A landscape with many valleys, sampled at points; each row gives a point and its height.
A ball rolls from a point to the lowest of its 2 nearest points, and stops where none of them is lower. Distance is the straight distance between rows; heights are no part of it.
tufe: [-11   7  57  -2  46 -15   6 -14  29 -16  24  45  11  39  13  17   3  -8
  -9 -25  21 -32 -35 -17  27  -1  23]  height 382
Sono: [ 50  10 -18  10   9 -35  68  37 -33   6   1  -8 -28   6   3   6   7  -8
  54  -9 -21  18  15  15 -27   2   1]  height 437
mefik: [-15 -37  56 -41 -19   6 -51 -20   7 -17 -13  10  -3 -10  47 -14 -55 -13
  11  14  52   1  34 -27  19  14 -25]  height 427
Neri: [-19 -19 -27 -29  -1  53 -56 -40  -8 -10  -1  -1  15  -7 -25 -20  11 -15
 -14  29  17  -6   6 -22 -13 -11 -18]  height 810
Bolal: [-31  13  20  -6  11 -22 -43 -10  48   5  -3  -5  -7  -8  20  37 -23 -15
  28 -10  76 -31 -47 -13  26  26 -11]  height 458
Sunol: [-28  26 -22  38 -22 -14  -5   0  33  26   5 -13  14 -23  -4  22 -10  37
 -44 -26  -1   3 -21  29  25  14  14]  height 611
Rad: [-32 -22  53  -5  -7  -7 -19   2   4   7 -17  30  10   0  17  -3 -38  -2
 -61  -4   6  -3  30 -25  11   5   1]  height 727
gudat: [ 13 -27 -31 -10 -24   0  15  20 -20  -6  -7 -42 -11 -38  27 -39  14   9
  -7  22 -40  33  23  -2 -37 -11   2]  height 166
Fas: [ 22  32  50  41 -18 -37  43  33  11  -5   1  17 -16  30  -1  33  -6  -5
  22 -18   9  11   1  12  12  16  -9]  height 520
pif: [-27  16  29  11  10 -16  -6   3  26   4  -5  14   4   7  -4  26  -7  -5
 -34 -29  16 -11 -20 -10  26  17   9]  height 482
Tuvip: [ -6  -2 -46  -6  13  28 -11 -22  -1  10  -1 -21  15  -9 -17 -37  40  15
  -8  24 -46 -10 -11   1 -11 -26   8]  height 389
Zoli: [ 22   8  39  23   1 -35  55  31 -18  -9 -10  42 -13  40  -5  17 -24 -23
  11 -12 -16   7  34  -9 -27   2  -3]  height 276
gageb: [ -7  -6  46  41 -15 -23  43  30 -14  19 -25  13   0   1  11   7 -23  10
 -48 -21 -15  34  42   9   2  13   5]  height 811
dar: [-36 -16  16  -5  -5   8 -31 -15   5   1 -13  18  21  -2  -6  -4 -21   4
 -70  -6 -10  -8  13 -12  15   6  -3]  height 680
nivuf: [ 50  24  10  39 -12 -41  57  31  -9   1  -3   4 -22  16  -7  25   2   1
  40  -8   4  20  10  26  -8  15  -4]  height 478
puna: [ -4  -2  21 -22   0  18 -55 -40  32 -19  25  11   6  -4   8   9 -17  13
  39  10  54 -30 -37 -10  41   3  -5]  height 348
lafi: [ 23  27  -2  10  38 -44  54  40 -11  -3 -28  -3 -32  26 -16  25  25 -43
  29 -10  -9   2   5  11 -38  10  -5]  height 379
ruti: [  7  20  58  20 -11 -40  20  24  34  -7  -6  19 -24  18  11  31 -12 -22
  17  -6  35 -17 -16   4  27  19  -9]  height 521
Sir: [ -8 -14  -7  -5 -33  23 -26  -4  -7  -3  -1  -8   6 -10  10 -17  -8   8
 -32  16 -10  16  21  -5  -1  -2 -16]  height 430
Peto: [ 10  18  21  13  43 -47  46  36 -12  -3 -31  29 -24  45 -19  26  -2 -54
  23 -15  -8  -8  25  -6 -51  15 -10]  height 357
Sama: [ 37  -6 -36 -19  14  21  39   4 -42 -10  18 -28  -1 -25  -9 -32  46  23
  52  29 -45   5  -4  13 -19 -26  31]  height 501
zemov: [ 16   2 -35 -26  34 -26  50  29 -22  32 -34 -55  -7 -11   3 -19  22   1
  26  -6 -41  11 -31  19  -6 -23  27]  height 716
gole: [ -7  31  50   8   2 -30 -17  10  38  -9   0   9 -11  11  17  39  -4 -14
  24 -10  58 -28 -37 -12  24  25 -14]  height 493
Giv: [ 19   7 -23 -22  38  16  21   1 -26  -5 -11  -8   1  12 -16 -13  36 -11
  10  11 -18  -1  12 -13 -36 -19  -2]  height 157
Zaz: [  9  24 -33  43 -33 -17  25  16  19  23  -7 -42   1 -24  13   8  -1  27
 -15  -5   1  22 -18  44  24   6   6]  height 625
tege: [ 47  -1 -17   7  -2  -2  38  12 -28  -3  21 -10  -1   3  -2 -16  11  18
  14   5 -28  24  13  13 -10 -14   9]  height 429
pefog: [-39 -12 -40 -17 -18  12 -64 -17  14   4 -23 -23  -2 -31 -15   4 -17  -7
 -35   6  11   2  -1 -12  -3  21 -15]  height 757
vom: [ -2 -41  50 -32   6   7 -68 -31  12 -10   6  10  17 -12  26  -7 -64 -20
  11   8  46 -18  24 -25  45   1 -13]  height 349
nedif: [ -4 -16 -26  -6 -50  31 -34   7 -10  -4  -2 -22 -19 -27  19 -22   7  -7
  -4  26  -6  21  18  -4 -16  -5 -25]  height 339
Domi: [  4 -10   1 -30  31  46 -19 -27  -7 -17   7  13  11  22 -21  -6  17 -21
  16  27  59 -18 -20 -34 -13 -13 -14]  height 856
zite: [ 20   1 -28   2   4 -22  42  15 -23  19 -14 -53  -1  -9   6 -16  10  14
   0 -10 -37  26  -6  22  -2  -7  20]  height 695
Degit: [ 19  -1 -27  -8  21  27   9 -13 -14 -12  15   6  13   8 -17 -25  22  10
 -14   7 -43   4   5  -7 -10 -26   6]  height 277
Guzin: [ 11  22  -3  -3  26  25  21 -12   7 -16  19  31   9  41  -4  17  27   4
   8 -11   2 -17 -25   1  -1 -14  14]  height 831
Tumuz: [-35 -42  15 -17 -62  26 -58 -18   1  -3  -1  -3  -1 -38  14  -8 -51  14
 -11   7  -6  25  34  -1  17  10 -22]  height 474
vez: [ 22  21 -36  -3  26  19  30   9 -17   8   8 -10   6   7  -2  -1  43  17
  24  -1 -19  -1 -13  23  -7 -18  21]  height 750
mezab: [-36  11 -54  27 -28  -8 -27 -10  27  34   7 -34  12 -33 -10   3 -11  39
 -30 -13 -10  -5 -20  36  18  12   4]  height 672
fut: [-18  -2  32 -12  39  13 -14 -38  17 -18  25  38  17  27   0   7  -4   5
 -25 -24  12 -31 -33 -22  20  -8  22]  height 309
Levos: [ 33  29 -19   6  16 -38  51  45 -24   7 -27 -25 -37   5   0  19  34 -30
  61   0   7  10  -5   9 -40   4  -8]  height 403
rado: [ 15 -10 -42 -24  17  20  15   0 -28  -1   4 -33   0 -25 -12 -43  50   7
  21  28 -43  -4  -7  -5 -24 -24  10]  height 461
guf: [ 66  11 -22  -6   3   9  40  21 -46  -3  23 -10  -8 -14 -10 -10  39  15
  58  19 -20   5   8  17 -11 -14  14]  height 484
sudam: [  4  16 -26  12  22  31  17 -15   4   5  23   2  26  20 -11  -4  38  26
  -1 -11 -18 -14 -24  22  12 -10  19]  height 791
roli: [-30   0  10 -19  14  -1 -57 -41  35   0  23   2   1 -15  22  27 -29   0
  41  -4  77 -36 -47  -5  41  15   3]  height 412
zosib: [-11 -12  57  14 -11 -14  20  21  -1   5 -16  37   1  19  12  -5 -27  -4
 -51 -18 -14   5  32  -6   1   4  -3]  height 771
voza: [-36 -20 -19   6 -47  19 -53 -44  19  10  27   6  23 -31 -21  -9 -26  38
 -17   2 -15  -5  -6  20  44   0   5]  height 167
Zek: [-24   5  59   0  33 -25  -1  -2  23  -9  -6  27  -2  25  -1  17 -13 -30
 -18 -25  28 -29 -22 -35  18  10   3]  height 428
Senis: [ 34  14  28  -8  30 -15  40   4 -17 -18  11  51  -7  51 -28  10   0 -31
  27  -5   9 -15  10 -15 -28   2  -6]  height 137
vuge: [ 13  20   0  35 -30 -13  26  19   8   4   7 -16  -3 -13   6  12   0  23
  -4  -5   8  19  -5  21  21  10   3]  height 577
bib: [ 41  12  17  14  22 -13  54  11 -27 -17  13  38  -1  45 -22  14  -6  -8
  17  -8 -16   5  18  -1  -8  -3   9]  height 200
val: [-34   8   8  -9  40  24 -32 -28  33  -7  25  25  17  19  11  27  -4   2
  -7 -18  33 -44 -53  -5  17   6  17]  height 196
babi: [-31 -17  -1   2 -62  15 -53 -31   9  11  11  -4   7 -39   3  -1 -33  25
 -17   2  -6  16  19  15  38  14 -14]  height 361
Zuf: [ 23  14 -42 -24  37  -4  38  16 -29  14 -15 -34  -4  -5   1 -13  48   7
  39   5 -27  -3 -27  18 -17 -18  22]  height 730
kagob: [ 12 -26  44 -20  15   4 -53 -33  23 -28  28  20  22   0  24 -15 -29  -4
  24   3  45 -34  -9 -17  50  -1 -10]  height 255
tet: [-22  -3 -35   1  -3  42 -39 -36  16   6  21   9  18  -2 -16 -18  17  24
 -29   6 -29 -15 -21  12  18 -14   2]  height 517
gino: [-25  27   3  34   7 -21  10   3  26  22   4   4   8   3  -3  37  -2  17
 -39 -37   3   1 -29  19  30  19  20]  height 545
Bese: [ -2 -11 -17 -24  15  59 -36 -31 -12 -16  14  11  13  20 -24 -21  33  -3
   2  28  15 -15  -7 -19 -11 -21 -14]  height 835
dogov: [ 11   6 -10  16 -41   7  -4   9   1  -1   6 -11  -5 -10   1  -9   0  15
 -13   6  -4  19  12   9  10  -7  -5]  height 511
gavek: [ 35   9 -13 -13  46  -5  36  11 -28 -15  -9  29  -9  30 -29   4  24 -24
  27  -7 -11  -4  15 -19 -46 -11   0]  height 71
vem: [-32 -54  41 -35 -35  27 -72 -26   6  -2 -13   8   1 -35  29  -5 -59 -10
   1  10  20  11  42 -17  17  13 -21]  height 510
forir: [-36 -29 -27 -23 -26  31 -72 -25  -2   1  -8 -16  -3 -19  -9  -5  -9 -21
  -7  20  26   5   7 -22 -11   3 -29]  height 784
Vetu: [ 21 -24 -13 -10 -18   0  35  30 -36  -5   1 -21 -13  -7  23 -36  -2  -5
   3  27 -31  31  49 -17 -57  -7   1]  height 261
feri: [  0   7  23  42 -16 -47  40  41  -5  24 -45 -15 -15 -10  19   8 -14  -2
 -32 -18 -18  33  33  15 -16  13  -3]  height 843
Vek: [-39  -5 -21   2   4  16 -34 -23  18   9   0   5  20  -8 -21 -11   0   9
 -55 -17 -25 -12  -4  -4  17  -3   0]  height 615
daro: [ 14  -1 -30  28 -26 -28  30  27   3  24 -13 -65   1 -31  11 -14   1  23
 -15  -2 -26  37  -9  24   3   0  21]  height 666
Fimum: [-44  13 -56  -2 -23   3 -53 -19  31  22  -9 -32  10 -35 -12  11  -2  13
 -26  -4  -2  -4 -14  13   1  12  -2]  height 721
Tuno: [ 12   8   3 -17  26  31  12  -8  -3 -29  10  30   2  30 -16   7  28 -20
  13  15  29 -19  -9 -18 -20 -11   3]  height 851
Megi: [ -7  -1  52  21   8 -47  48  41 -15  -2 -25  40 -20  38  -2  20 -24 -46
   5   1   2   2  41 -11 -50  18 -20]  height 325
Saz: [ 26 -11  -4   9 -15 -10  39  23 -26   1  -4  -6   2   6  10 -21  -5   7
 -17   4 -24  34  40   2 -20 -11   3]  height 354
rel: [  8 -15 -26 -20 -30   2 -11  31 -17  -8 -21 -36 -32 -30  23 -19  21 -19
   4  28  -2  27  25 -15 -48  -2 -13]  height 254
Dok: [-35  -7 -40   6 -27  43 -54 -51  17   3  32   6  20 -21 -27 -13   7  32
   4  13 -19 -14 -20  26  26  -8  -5]  height 388

Where does a ball stop that starts at each point below?
Neri | val
Sama | gavek
Guzin | gudat
daro | gudat
gino | val
Sono | gavek
ruti | kagob
